A landscape with many peaks, sampled at points; each row gives a point and its height.
A climber steps from a point to the highest of its 2 nearest points, and stops where none of them is higher. Distance is the straight distance between rows; heights are no part of it.
z876 height 42.2: [-26   6 -19 -23  -5  -1  10  -8  -8  21   2  11   2 -10  -3  -7  -6  -4
   5 -10   2  30  -5  -3   2  -2]
z478 height 19.8: [ 15  21   9  16 -31  -4 -13  -1 -15  14 -42  23   8 -37 -20  23   9   2
  -6 -23  22  -9   3 -23  -3  -7]
z191 height 12.0: [-12  -8  -5  11  -3  -7  46  14  23 -21   4   0  16  16  38   1   7 -34
 -13  23   2 -11 -20  -5  13   5]
z376 height 16.6: [-15  21  18 -25   8 -15  -6  18 -23  -1  -1   8 -15 -10 -16 -13  25   2
   9  10 -33  -6   4 -40  22   9]
z108 height 27.0: [-18  -9  -9   4   7  -6 -30   0  39 -27  10 -11 -14  17 -19  11  15  -7
  13  32  17 -28  11 -10 -33  -6]
z41 height 19.1: [ -5   4   1  27  -1   8 -43   7  35 -21  18   6  -5   4  -9   7  11  15
   9  20  20 -28  31  18 -24 -11]
z845 height 22.0: [  2   0   0  -2   2  -5 -17   9 -13  13  -4  14   4   4 -25  25   5 -10
   6  -6  -4  -4   8  19   8   3]
z697 height 18.2: [  1  14 -10  25 -17   2 -24  -3   2   2 -26  30  18 -40  -6  24  17  12
 -10 -21  27 -19  -3 -24  -5 -13]
z73 height 5.6: [ 16  -9  -5  31   0   6  18  24 -13 -12  -1  14 -12   1  38 -14   7   8
 -23  23  -4  -9 -18  -9  27   0]
z858 height 9.2: [ -6  -2  14 -28  19   7  38  10   2   3   9 -21 -13  -2  26 -38   5   4
 -20  -3 -17  13 -10 -39  23   4]
z741 height 42.3: [-25  28  -9  30 -21   6 -28 -18  31   0  -5  29   2 -30  -5   2   6  16
   3  -1  21 -12  12 -15  -2 -11]
z615 height 15.1: [  5  -1  -3  -8   0   6  -4  12 -13  -5 -23  29  16 -30  -8 -11  31  14
 -26 -15   8 -11  -4 -45  -2 -16]
z740 height 53.2: [ 28 -12  34 -10   8  -2  18  -7   8 -13  13 -40   7  30   8  -9 -20  -3
   6  -3 -10  -3  -4  30 -16  16]
z688 height 42.9: [ -1   9 -14  -9 -16   3  -5 -13  -6  14 -24  26  18 -39 -14   4   9   4
  -6 -25  21  11  -4 -26 -10 -12]
z286 height 44.5: [ 20   4   5   6 -21   3   7 -10 -13  27 -12  12  16  -8  10   4 -16  18
  -3 -22   7  14  -7  26   7   8]
z545 height 37.5: [-10 -21 -13   5  10   8   6  -8  21 -32   3  20   7  -5  29   1   1  -5
  -9   2   4  -8 -18   2 -14  -3]
z314 height 16.8: [-15   5  17  14   9  -3   6  15  -2 -36  14   0 -10  26 -17  10  20 -26
  12  35 -20 -27   9  -6   6  11]
z838 height 15.2: [ 19 -31   3 -13   4   5   1  13  -3 -12  -7  -1  29  -4  10  29  13 -23
 -18 -23  25 -20  -3  33 -21 -12]
z64 height 45.8: [ 12  -6  21  -8  31  10  15 -15  15 -12   3 -24  -5   5   6 -21 -13   8
  -1 -12 -14   3 -17  18 -14  14]
z219 height 17.9: [-18  14  14  -7  12 -13   3  14 -10 -16  15  -4 -22  33 -18  23  12 -30
  12  29 -28 -14   6 -10  16  17]
z906 height 26.0: [ 20   3   9  12 -17  -7 -42   0   2  18  -8   5  12  -2 -46  39   7   3
   9 -14  19 -18  15  23  -5  -4]
z261 height 31.2: [  2 -26  -9 -12  -2 -11   6 -13  29 -20  15 -16  17  33   9   2  -6 -21
   3  19  19  -9 -14  -1 -43  -4]
z310 height 26.2: [ 11  22  15  23 -12   7 -13   7  -1 -11 -16  20   4 -28 -17 -24  21  28
 -24   3  -4 -14  11 -49  14 -16]
z830 height 26.7: [ 14  -6  33  -7   5   1  16  12 -15 -28   7 -10   6  14   4   6  11 -11
  -2   2 -17 -23   1  19  -1  15]
z14 height 48.0: [ 22  18   1  47  -6  15 -17 -14  13  -8  -9  16   1 -39  -6 -20   1  34
 -19  -2  11  -9   0 -29   3  -9]
z732 height 24.7: [ 20 -15  17 -10  -2   9  31  36  -6  11 -14 -19  22  -8  29  12   4 -11
  -6 -20   2 -11   6  28  10   5]
z109 height 20.7: [-12  13  14  17   1   6 -32 -13  35 -22   1   3  -8  -5 -19 -15   6  30
   7  12 -11 -21  23   9 -19  -6]
z145 height 31.0: [ -2  -3   0   9  23   9   8 -21   7  -7   1   3 -18 -12  12 -36  -7  24
 -11   2  -6  11 -29  -6   0   2]
z713 height 47.1: [  2   0 -17   4 -15   5  -4 -23  -2   8 -20  27  12 -32   1 -15   1  22
 -24 -23  21   8 -15 -42  -8 -17]
z122 height 38.4: [ -1  12 -12 -15 -18   1  -7 -19 -13  17 -17  12  19 -29 -22   6  -3  -6
   5 -28  12  28   6   3 -12  -4]
z963 height 47.9: [ -6 -19 -16 -16  13  16  12 -26  28   1  -4  -5   6 -18  20 -25 -16  14
  -5 -27   9  23 -19  14 -22  -7]
z76 height 21.4: [ -2 -34 -27 -24   5   1  11   8  23   2   8 -42  23  10  -5  19  -8 -38
   2  -2  36  28   5  13 -23  -4]
z690 height 29.1: [  2 -10 -15 -33  11   0 -15   9  -9  -4  -2 -26  17 -11 -39  15   6 -23
   0 -26  11  43  17  20 -15  -8]
z810 height 23.9: [ 15  -1   5   3  -6 -11 -35  11  -7  20   5  -2  -4  16 -45  37   9  -4
  16  -2   3  -8  12  20   4   3]
z178 height 28.6: [  3 -23   0  -4  -1   5  43  20  11  23  -7 -21   8  -9  39 -11 -17  -8
  -2  -3  -3   5  -4   3  22   9]
z785 height 37.6: [ -2  -4   5  29  -5  -7  -5  16 -16   1   5  17  -6  20   1  30   0  -7
   5  25  -6 -19   4  25  16   9]
z422 height 44.9: [ 23  17  21  21  -3  -1   1  29 -37  -5 -10  12  -1  -5   5  -4  16  22
 -15   3 -18 -19   1 -12  28   1]
z567 height 39.3: [ 13  13   9  15   0   2   4 -29  -4  17  -3   2  -7 -11   4 -23 -21  31
  -2 -15  -5  14 -23   6   4   7]
z10 height 17.6: [ 15 -24  10 -22   5   1  -5  11  -3 -12   4  -7  14   7 -16  23  14 -23
  -1  -9  15  -8   7  23 -25   0]
z601 height 32.4: [  6  28  18 -17   7  -6  -5 -21 -18   1   5 -10 -13  -4  -9 -28  -2  23
  15 -14 -39  -3  -4  -7  15  16]
z336 height 34.9: [-25   1 -41   4  -3   3 -26 -19  15  17  -6  22   6 -18 -23  28   4  -6
   3 -22  20   5 -10  -7  -4 -18]
z735 height 31.3: [-11 -12 -21   5   2  -2 -33 -11  16   6   0  22   8  -7 -21  28   2  -1
   8  -9  19  -8   6   6 -15 -13]
z395 height 48.1: [  5 -14  -2  18 -18 -15 -23 -20   3  22  13   5  -9  29  -7  15 -25  17
  24  23   5  -3   8  28 -14   1]
z563 height 9.1: [-12   1   3  -6  -2 -18  -5  -5   0  -7  17 -17 -22  47 -13  11  -7 -16
  24  38 -11  -9   3  -1 -14   8]
z238 height 29.8: [  5  15  10   7  21   5   5 -27  -9   9   4  -5 -19 -15  -4 -44  -4  29
 -17  -8 -11  12 -23 -29   7  -1]
z533 height 24.9: [ -6 -23 -24 -32   7   1  -2   7   3  -4   5 -44  11   6 -24  13  -2 -25
   3 -10  26  46  14  14 -22  -7]
z17 height 39.9: [ 36  21  24   7 -10   0   9   6 -29  18 -22   5   3   0  -3 -19  -5  19
 -33 -22  -3   2  -1 -41  17 -14]
z928 height 25.0: [ 16 -14  22  13   1   5  -3  16 -12 -36   4   2   9   7  -8  15  25 -11
   3   9  -9 -36  11  21  -6   3]
z280 height 32.1: [  6  21   5 -25 -11  -5  12   2 -31  23  -9  -9  11 -20   4 -13  -8   9
  -1 -24  -8  29  10  -6  16   9]
z628 height 23.8: [  8  18  20   2 -20  -8 -33  -8   1  16 -19   5  10 -22 -52  25   6  -7
  14 -23   6  -5  17   7  -5  -6]
z26 height 6.2: [ 36  -3   0  36  10  10   9  18 -15   1  -6  12   0  -7  28 -18   4  21
 -38   0   8 -12 -15  -9  21 -10]
z199 height 22.5: [-48  41   5   8  -1  -3 -34  -2  33  -2   3  10 -24  -3 -22 -17  17  10
  11  20  -7  -7  23  -7   5 -13]
z150 height 33.2: [-17  -5 -21  28  22  15   5 -18  32 -35   5  14 -24  -7  20 -28  -4  17
   6  26 -16  -6 -16 -18  -9  -3]
z849 height 34.6: [ 13   5   7 -24  -4   6  22  19 -18  26 -17  -9  17 -16  12 -17  -3  17
 -18 -26   6  29   6 -20  13  -4]
z833 height 48.8: [ 29 -25  19 -22  -5  -4   3  -8   3   3  14 -37   9  23   5  -2 -23   5
  15  -4   5  10   8  36 -32  13]
z82 height 20.3: [-10   2   4  27   0   4 -26   9  15 -15   7  19   1  -6 -16  17  15   3
   6   9   6 -25  23  13  -1  -5]
z95 height 13.6: [ -7 -15  -5 -32  11  10   9   6  -6  -7 -14  19  11 -28   5 -14  24   8
 -21 -19   7   8 -10 -31  -5 -12]
z454 height 19.6: [-15  13   4 -18  15  -2  18  29 -16  -8   2  -5 -12  21 -12  24  20 -39
   3  10 -22   0  -4 -14  21  16]
z342 height 11.0: [ -6  -7   1   8  11  -1  49  14  21 -22   7 -10   4   7  40 -24   7 -18
 -21  22  -6  -7 -28 -21  21   7]
z979 height 52.1: [ 29  16  32 -16  11   0   8   5 -30   4  -3 -13   2 -12   5 -21   6  21
  -9 -23 -22   2  -3  -3  18  18]
z843 height 34.4: [  2 -31 -14 -22  -9 -11 -11 -14  17  -5  10 -29   4  23   2   4 -11  -6
  17  22  29   3 -14  14 -57   4]
z282 height 8.0: [  8   3  12  -4  16   6  20  12 -20   8   3   4 -12  12  12 -33   2  17
 -32   8 -18   2  -7 -42  31  -9]
z511 height 23.6: [-27  36   8  15  -1   1 -27  18  21 -11   0  18  -9 -15 -21  -3  26   6
   3  19  -2 -12  26 -13  13  -4]
z408 height 43.1: [ 12 -14  22   4  28   9  34 -10  28 -19   1 -32   3  -3  21 -26  -5  -6
 -12 -10   1  -7 -26  15 -10  10]
z130 height 10.5: [  7 -14 -13  35   0   9 -13 -20  21 -14   8  22  -1  -3  21  -3 -21  18
   4   7   1 -12  -7  23  -7  -5]
z377 height 11.2: [ 14 -18  -8  28  -1   9   0  -1   1 -13   0  21   5  -7  29   3  -4   8
 -11   2   3 -13 -11  25   2  -1]
z837 height 19.0: [-10  21  33  -2   1  -3 -22   0   6 -18  -8   9  -3 -23 -29 -13  22  23
   9  -3 -25 -20  15  -7  -1   2]
z959 height 36.1: [-10 -23 -37 -10   2  -7 -24  -8  22   0  13 -10 -19  19 -23  26   0 -14
  18  13  23   3 -14  -2 -27  -8]
z244 height 12.3: [  9 -24  -7  13  -4   5  10  15  -5  -7 -10  13  15  -9  36  19   7 -10
 -18 -12  16 -20 -13  30  -1 -10]
z901 height 19.4: [ -6 -23 -22 -19   2   9  12  12   9  22 -13  -8  26 -17  20  18 -10 -15
  -3 -26  25  27  11  21  -6  -4]
z689 height 38.9: [-28  16 -23  15 -15   3 -30 -25  26   7 -10  25   8 -37 -20  20   4   5
   2 -21  26  -8   4 -17 -11 -20]
z875 height 13.9: [  3   1  -7 -35   8  -8 -12   3 -15   5   9 -22  -3  14 -33  12  -4 -19
  20  -2  -3  25  18  14 -14   0]
z337 height 45.2: [  1  -8 -14   7   6   9  -9 -43  20  -3  -8  12   6 -19   9 -20 -18  28
  -2 -21   9   8 -23  13 -21  -7]
z781 height 14.1: [-40 -14 -40 -15  -3   5   4 -28  17  16   5  11  -7   8  16  -8 -23  -7
  13  -1  12  22  -8   6 -21 -14]
z962 height 41.7: [-12  -2 -22  36 -13  -3  -8   8  -4  15  -2  33  -8  12  13  30  -9  -4
   4  19   7 -10   0  16  21   4]
z133 height 10.7: [ -3  -3  -2 -27  -7 -13  10  -3 -10  17  22 -37  -4  31   6   4 -29 -16
  25  10  -3  28  21  20  -1  12]
z266 height 15.4: [ -8   2  10   5   5  -8  30  14  -2 -32  14  -2  12  33   0   9  17 -34
  -1  32  -8 -21  -9  -3   3   5]
z159 height 38.8: [ 16  12  25  12  34   1  19  -9  -4 -22  11 -21 -20   7  11 -24  -6   7
   0   7 -27  -3 -18   5   8  27]
z415 height 36.9: [ 25  11  22  33  25   9  12   8 -17 -20  11  -4 -19  -2  13 -26   4  13
  -9  18 -21 -10 -12  -1  21  17]
z121 height 40.8: [  9   6  26  10  46   3  32 -11  12 -20   8 -31 -12   0  22 -35  -7  -7
 -10   5 -10  -5 -26  -2  -4  20]
z283 height 34.8: [  6   7  14  32  -5   1  14  34 -26 -14   4  10 -10  14  18  14   8  -7
   0  31 -18 -22   1  16  25  10]
z887 height 11.3: [-26   0 -28  32  -5   1 -31 -10  30  -3  12  20 -12   4   0  16  -8   9
  13  23   8 -16  16   5  -5 -13]
z263 height 11.9: [-35  10 -24  17 -10 -11 -24 -23  18  20   7  15 -18  12 -18  11  -9   7
  20  17   8  -5   7   4   1 -11]
z279 height 28.4: [ 11  10  33 -28  10  -9  13  11 -23 -28   9 -16  -1  18  -6   1  13 -17
  10   1 -32 -15  11   3   5  22]
z363 height 13.0: [-40  -8 -40   8   0  -2  -6 -26  17  14   8  20 -20  18   7   7 -17  -1
  19  17   3   5  -8   2  -8 -10]
z49 height 10.1: [  5  -8  17  -3  15   5  47  24   5  -5   4 -26  -9   2  35 -23   6  -4
 -27   5 -11  -3 -18 -29  28   5]
z189 height 26.8: [ 10 -18  13  -6  -6   1  53  37   3  15 -11 -29  20  -3  37  10  -5 -20
   1  -4  -4  -8   3   7  22   8]
z459 height 53.5: [ -7 -21  -7 -20   4   8  19 -27  34  -6   3 -27  -1  23  19 -20 -27  -4
   5   4   1  15  -7  15 -33  -2]
z457 height 6.6: [ -6   6   2  -4   3  -6  14  31 -27  15 -10  24 -11   9   8  -7  18   5
 -22   8  -8   3   0 -52  32 -15]
z575 height 6.7: [ 24  -4  -2  37  23  18   6  18 -13  -9  -1  17  -9  -4  13 -29   9  20
 -36  12  -6  -9  -3 -37  24 -18]
z262 height 22.2: [  8 -13   8 -20   8   8  22  34 -16   3 -12  -8  17   2   6  27  15 -28
  -5 -15  13  -1   4  22   0   4]
z268 height 15.5: [-24 -22 -44  -4   3   0   1 -14  17  21  11  16  -2   9  22  21 -23 -18
   4  -4  22  18 -11  11  -6  -8]
z652 height 33.8: [ -5  32   7 -26  -5 -13   1 -18 -26  10  12  -9 -20   4   6 -20 -15  11
  26  -6 -38   9   7  -1  23  13]
z187 height 8.6: [-13   1   0 -12   9   4  23  -5 -10   6   7   3 -23   0  15 -35   3  15
 -15   6 -14  16 -15 -38  19   0]
z947 height 15.3: [  4 -18  -3 -23   3  -6 -20   2   2   0   6 -10  -3  12 -34  17   7 -13
  16   3   9   3   4   9 -27   2]
z330 height 17.8: [-10  23  22  -6  -2 -12 -17   8 -11   3 -10  15  -2 -23 -25  -1  22   5
   9  -1 -17 -12   9 -22  17   2]
z707 height 52.8: [ -6 -17  -9 -30   5  10  -2 -28  13  -3  -4  -1  12  -9  -5 -18 -14   8
   6 -21   2  15   1  16 -38 -10]
z307 height 9.9: [ -7  -5   1  21  -1   4 -13 -14  15 -10   4  21  -6   2   1  -2  -8  20
  11  16 -11 -14   4  11  -3   2]
z303 height 28.5: [ 24  24  20  16   4  -4  -5 -19 -21   7  -4   1 -13 -17 -14 -29  -3  32
 -14  -6 -16  -2 -11 -32  17   3]
z483 height 37.3: [  2  21   7   1 -18  -8   2 -18 -21  18  -4  13  -2 -15  -6 -17 -11  21
   5  -8 -11  13  -8 -13  12   7]
z908 height 5.5: [-13   3  -1 -16   8  -3  24  38 -22  12  -7   6  -9   3  15   0  22 -15
 -12   5  -4   7  -5 -32  21   5]
z593 height 40.2: [  3 -17 -30  -2 -13  -9 -30  -1  10  25  14 -17 -24  26 -31  29  -6  -3
  24  20  20  10 -12  14  -9   1]
z774 height 30.4: [ -9  -4   1 -11  -7   6  33  11  -4  25   5 -17  -2  10  31  -1 -22  -6
  10   2  -9  23   7  10  24  15]
z678 height 41.0: [  5  -5   1 -19 -13 -13 -22 -20 -13  22  14 -18  -6  18 -17  -3 -21   7
  31   6  -4  15  13  24 -28   3]
z608 height 12.6: [  2  11 -13 -33   3 -17 -13   8 -25  13  16 -41  -6  21 -20  18 -14 -23
  21  -4  -7  37  24  19  12   9]
z67 height 4.9: [ -7  -8   3   0   3  -1  27  21 -10   3  -1  13 -10   7  30  -8   4   2
 -17  15  -6   1 -13 -17  23   7]
z651 height 33.3: [  2  30  -1 -25 -29  -2  -1 -14 -37  13 -13 -13   6 -36 -14 -33  -8  -4
   4 -32   1  40  10 -30   2  -6]
z784 height 44.3: [ 17 -18  -1 -21 -16  -8 -10  -9 -11  23  13 -20   5  20  -2   7 -28   5
  19  -4  15  28  16  35 -25   6]
z771 height 37.8: [  3 -19 -11 -23  -9  -9 -24 -14   1  14   8 -26  -8  14 -17   4 -12   7
  29  16  15   9  -2  12 -52   3]
z730 height 18.6: [-17 -32 -24 -29   7   4  17  -6  29  -3   4 -10  20  -1  16  13  -8 -33
   0  -8  27  21  -1   7 -28 -10]
z992 height 21.7: [  0  13   0  35  -6   6 -17  24  -7 -10  -9  26   6 -16  -4  16  24  12
  -4   7   3 -27  10   2  15  -5]
z630 height 31.9: [-14 -25 -29  -4   6  -4  -6   1  24 -13  12   0  -1  21  -7  33   4 -34
   1  10  24  -9 -15  -3 -11  -7]
z709 height 42.1: [ 30  23  18  24 -15  -3   6  19 -36  12 -22  19   0   4   2  -9   2  24
 -23  -2  -5 -12   4 -32  31 -11]
z742 height 35.0: [-23 -13 -13  10  12   9   6  -8  23 -36   5  17 -10   2  11  -6   6  -4
   3  24 -10 -15  -7 -11  -8  -2]
z383 height 48.2: [ 24  18  28  -6   7  -6   2  18 -38  -1   1  -2  -7   2  10 -19  15  20
 -14  -1 -27  -9  -4 -24  33  12]
z274 height 50.7: [ 21   4 -11  38 -10   9  -6 -24   1  -2 -17  21   4 -27   3 -17  -7  27
 -36 -13  19  -3 -13 -44   4 -21]
z462 height 12.1: [ -1 -13   5 -18   7   9  19  10  -2  -7  -8  10  10 -13  14  -4  14  -4
 -13 -14   2   0  -9  -5  -3   4]
z298 height 33.7: [ -8   9 -13 -29   5  -3  -3   9 -24  13 -10 -25  23 -19 -21   7   1 -16
   2 -31   6  48  26  17   6  -2]
z769 height 13.7: [  5 -29 -11   3   0   6   3  14   5 -24   0   8  25  -9  35  31  15 -28
 -25 -20  25 -24 -12  23 -19 -22]
z796 height 9.3: [-15  -8  -2  15  -2 -10 -11  -4  13 -10  10   2 -18  29  -5   7 -10   2
  19  33 -11 -11  10   7  -9   3]
z289 height 32.2: [ -7   2 -14  38  24  15   1 -19  16 -10   5   8 -30  -7  16 -40 -11  28
  -1  24 -12   5 -23 -12   6   0]
z746 height 13.8: [-13  -3 -10  17   1  -7  33  21   2 -20   7   1  18  29  20  23  15 -49
 -11  27   5 -23 -17   6  11  -3]
z126 height 24.8: [-10  34   5  23  -5   7 -23  21  12  -7  -5  25  -2 -29 -10 -12  34  16
 -11  13   4 -20  18 -37  16 -12]
z987 height 22.1: [-16   5  -4 -36  16   1  25  22  -3 -13   2 -18   0  16 -16  15  17 -43
   0   4 -10  17  -2  -6   5   8]
z323 height 57.7: [ 30 -19  28  13  10   0  32  -1  17 -14  10 -38  11  18  18  -6 -11 -11
  -6  -6  -2 -15 -13  40  -1  10]
z695 height 9.8: [ -2   1   2 -17  -5 -17  13   1  -7  10  26 -29 -14  52   1  16 -17 -26
  20  26  -6   7   8  10  -5  16]
z729 height 21.6: [ 16  24  17   1 -22  -6 -13  -1 -20  13 -31  17  18 -27 -29  18   8   0
   4 -22  -1   2   6   0  -5   5]
z857 height 37.2: [ 21   6   5 -14 -12   7  18   5 -18  24 -26   4  13 -11  -1 -19  -5  14
 -38 -30  11  18   3 -43  12 -23]
z893 height 19.9: [-17  14  22  -1  18   9 -22  -9  24 -34  -6   4  -6 -17 -20 -24  20  27
   9   5 -29 -20  13  -4 -17  -4]
z253 height 41.3: [ 18  10  20  15   6   1  -6 -16  -9  -2  -2   3  -3  -5  -4 -15  -9  30
   1 -10 -22  -2  -9  12   6  14]
z996 height 45.4: [ -2  31  -2  41 -27   8 -15  -8  19  -2 -12  27  -4 -35  -1 -10   6  29
 -13   5  20 -12  14 -38   7  -9]
z390 height 28.2: [ -4 -19 -24   0  -1  -6  12   9  17   3  14  -6   7  33   7  35  -8 -43
  -1  16  26  -3 -13  14  -3   2]
z340 height 21.5: [-25  39  23   8 -10  -7 -44 -10  28  -8   0   3 -13  -4 -27 -17   7  19
  13  10  -9 -15  28  10 -10 -13]
z326 height 23.5: [  6  -4   6  27   2  13  -4  33 -13 -28  -3  15   3  -8   0  21  29  -7
  -2  15  -5 -37  11  19   5  -6]
z28 height 25.4: [ -4   1  20 -39  15   2  30  22 -10 -20   1 -19  14   5   0   0  17 -30
  -3  -5 -14   8   8  -5  -1  17]
z687 height 31.1: [  9  36   5 -38 -11 -11  -3 -11 -41   7  -7 -18  14 -27  -6 -32  -9  -2
  13 -27 -15  35  23  -9  14   6]
z354 height 25.3: [-17  -5 -14   9   2  -5 -44   6  40  -6  12 -12 -21  21 -32  25  12   2
  11  21  20 -16   9   3  -8  -8]
z527 height 48.9: [ 15 -20   6   0  -8   8  14   2   3  16  -6   0  17   0  22   8 -15   4
  -5 -15   9   6   2  39  -1   9]
z167 height 48.5: [-13  -5 -15   4 -13   6 -20 -39  13   8  -2  22   6 -11  -6  -6 -14  20
  12 -11   6  -2  -4  10 -27 -14]
z716 height 35.1: [ 10   8  19  31   7   7  22  17 -13 -34  13  -1 -14  14  19  -8   4  -4
  -2  30 -29 -20 -11   5  17  19]
z938 height 23.4: [  4 -16 -18   2  -5  -1 -44  10  27   9   7 -10  -9  12 -45  36  16   1
   9  -1  21 -10  -2   6   0  -9]
z58 height 58.4: [ -6 -21  -9 -27   0   7 -10 -31  19  -1   1 -18  -4  17   1 -21 -22  11
  12   0   3  12  -5  17 -48  -9]
z573 height 7.3: [  3   4   1  16   8   5   8  25 -19  -3  -4  26  -7   4   7 -25  16  19
 -34  19 -11  -6   4 -53  28 -17]
z388 height 21.8: [ -2 -23 -25 -10  -1   3  14  20   9  27  -2 -14  18   9  13  32 -11 -33
   1 -10  26  22   7  27   4  -2]
z313 height 47.7: [-13 -12 -30  31   5   3  -2  18   1 -10   2  24  -5  10  17  32   5 -27
  -6  17  11 -16  -7  10  11  -5]
z164 height 38.2: [ 18  28  18   7 -19 -17  -4  -5 -36  25   4   9  -2  13   5  11 -19  15
  14  -2 -24   0   7  16  28  22]
z762 height 28.7: [ -7 -20  -2  -7   3  -9 -10  -6  22 -23   8 -10  -2  27 -15   8   6 -18
  13  24  13 -18  -1  -3 -41   1]
z718 height 35.4: [  1  33   4 -15 -28  -7   3 -20 -32  24  -7   3  -9 -24 -11 -29  -9   9
   6 -14  -8  19   1 -39  13  -4]
z925 height 28.3: [  4  -5 -16  13 -14  -6 -50 -13  20  15  -1   2   6  -5 -43  36   5   5
   9 -17  30 -12  11  12 -14 -12]
z349 height 20.0: [ -5 -10  -6 -15   5   0   7  11  -6   6  -5  10   2   0  -4  20  11 -18
  -1  -9   6   4   0  13   0   3]
z475 height 24.6: [  0 -29 -21  -2  -4   0  22  17  21  10   3 -12  23  10  28  29  -7 -43
  -4  -6  29  -4  -4  25  -6  -4]
z728 height 32.0: [-14  16   0 -26  -7  -9  20   1 -19  19  12 -15 -11  10  17  -6 -14  -5
  15   1 -25  23   7   6  26  16]
z201 height 15.6: [-11  12  20 -14  11 -11  12  14 -20 -19   7   6 -22   3   9 -19  20   1
   0  20 -35  -5   0 -34  26  18]
z991 height 11.5: [ -7  11  -9 -18  -7  -7   2  -4 -24  27  11 -26   4  14  -3   4 -23 -11
  18  -6  -6  38  27  25  12   8]
z577 height 27.4: [ 19  30  31  20 -22  -3 -15  -6 -12  -4 -15   7  -5 -28 -19 -19   3  28
 -10  -4 -13  -8   7 -35  18   1]
z558 height 35.7: [  0  28  11 -15  -9 -16 -11  -3 -30  18   5  -1  -3   5 -11   6  -4  -1
  24  -1 -26   4  15   5  24  14]
z402 height 16.7: [ -2   5 -12  20  -2   5 -19  18  -8 -10 -24  31  19 -36   0  12  28  12
 -25 -14  22 -23  -3 -38   2 -22]
z634 height 44.2: [  3 -13  -9   7 -11 -12 -16  -3  -2  29  15   0 -15  33 -15  30 -16  -8
  19  15  12   4   6  21   1   6]
z420 height 41.1: [ 29  24  18   7 -23  -4   7  -6 -29  33  -4  -4   9   0  10   7 -27  22
   0 -20  -8  14   1  28  21  21]
z100 height 46.0: [-18  -6 -12 -19   3   6  14 -18   4   5  -3   7  -5  -6  10 -24  -6   7
   3  -5  -7  18 -12  -5  -8   2]
z720 height 43.3: [ 13   1  22   3  18   4  -6 -29   1  -9   4 -15 -14   8  -6 -19 -18  25
   8  -7 -26  -2  -7  22 -14   9]
z348 height 41.8: [-13 -19 -26  24   0   2   3   9   6 -30   7  29   6 -10  37  20   6 -25
 -11   7  10 -19 -13   4  -7 -10]
z633 height 30.7: [  8  16  27 -33  18  -1   3  -5 -17 -21   5 -14  -6   1  -2 -18   8   8
  10 -11 -41  -3   3  -1   4  18]
z15 height 49.7: [-14 -12  -1 -16  13  10  29 -22  28 -10   6 -14  -9   6  18 -28 -14  -4
   1  -3  -9  12 -18   2 -12   0]
z639 height 53.4: [ 27 -24  26   1   3  11  23   1  14   7   2 -27  11   3  19  -3 -23   0
  -3 -20  -3   0  -3  43   2  12]
z278 height 37.7: [-17   9 -18 -21  -8  -2  -2 -10 -14  23  -4  -6  14  -8 -22  -1  -6 -12
   9 -22   9  42  15  15  -8  -6]
z568 height 17.4: [-14 -19 -33  -6  -5   5   8  -2  16  35  -4  10  12  -6  28  17 -20 -10
  -2 -20  26  27  -4  19   1  -8]
z295 height 52.0: [  3  -5  -5  15 -20  -3 -23 -38  12  17   0  11   1   9 -11   0 -26  29
  18   1   1  -2   2  24 -21  -5]

For each start below, name the point where the climber stops.
z615: z274
z837: z313
z887: z295
z354: z323
z845: z274
z41: z313
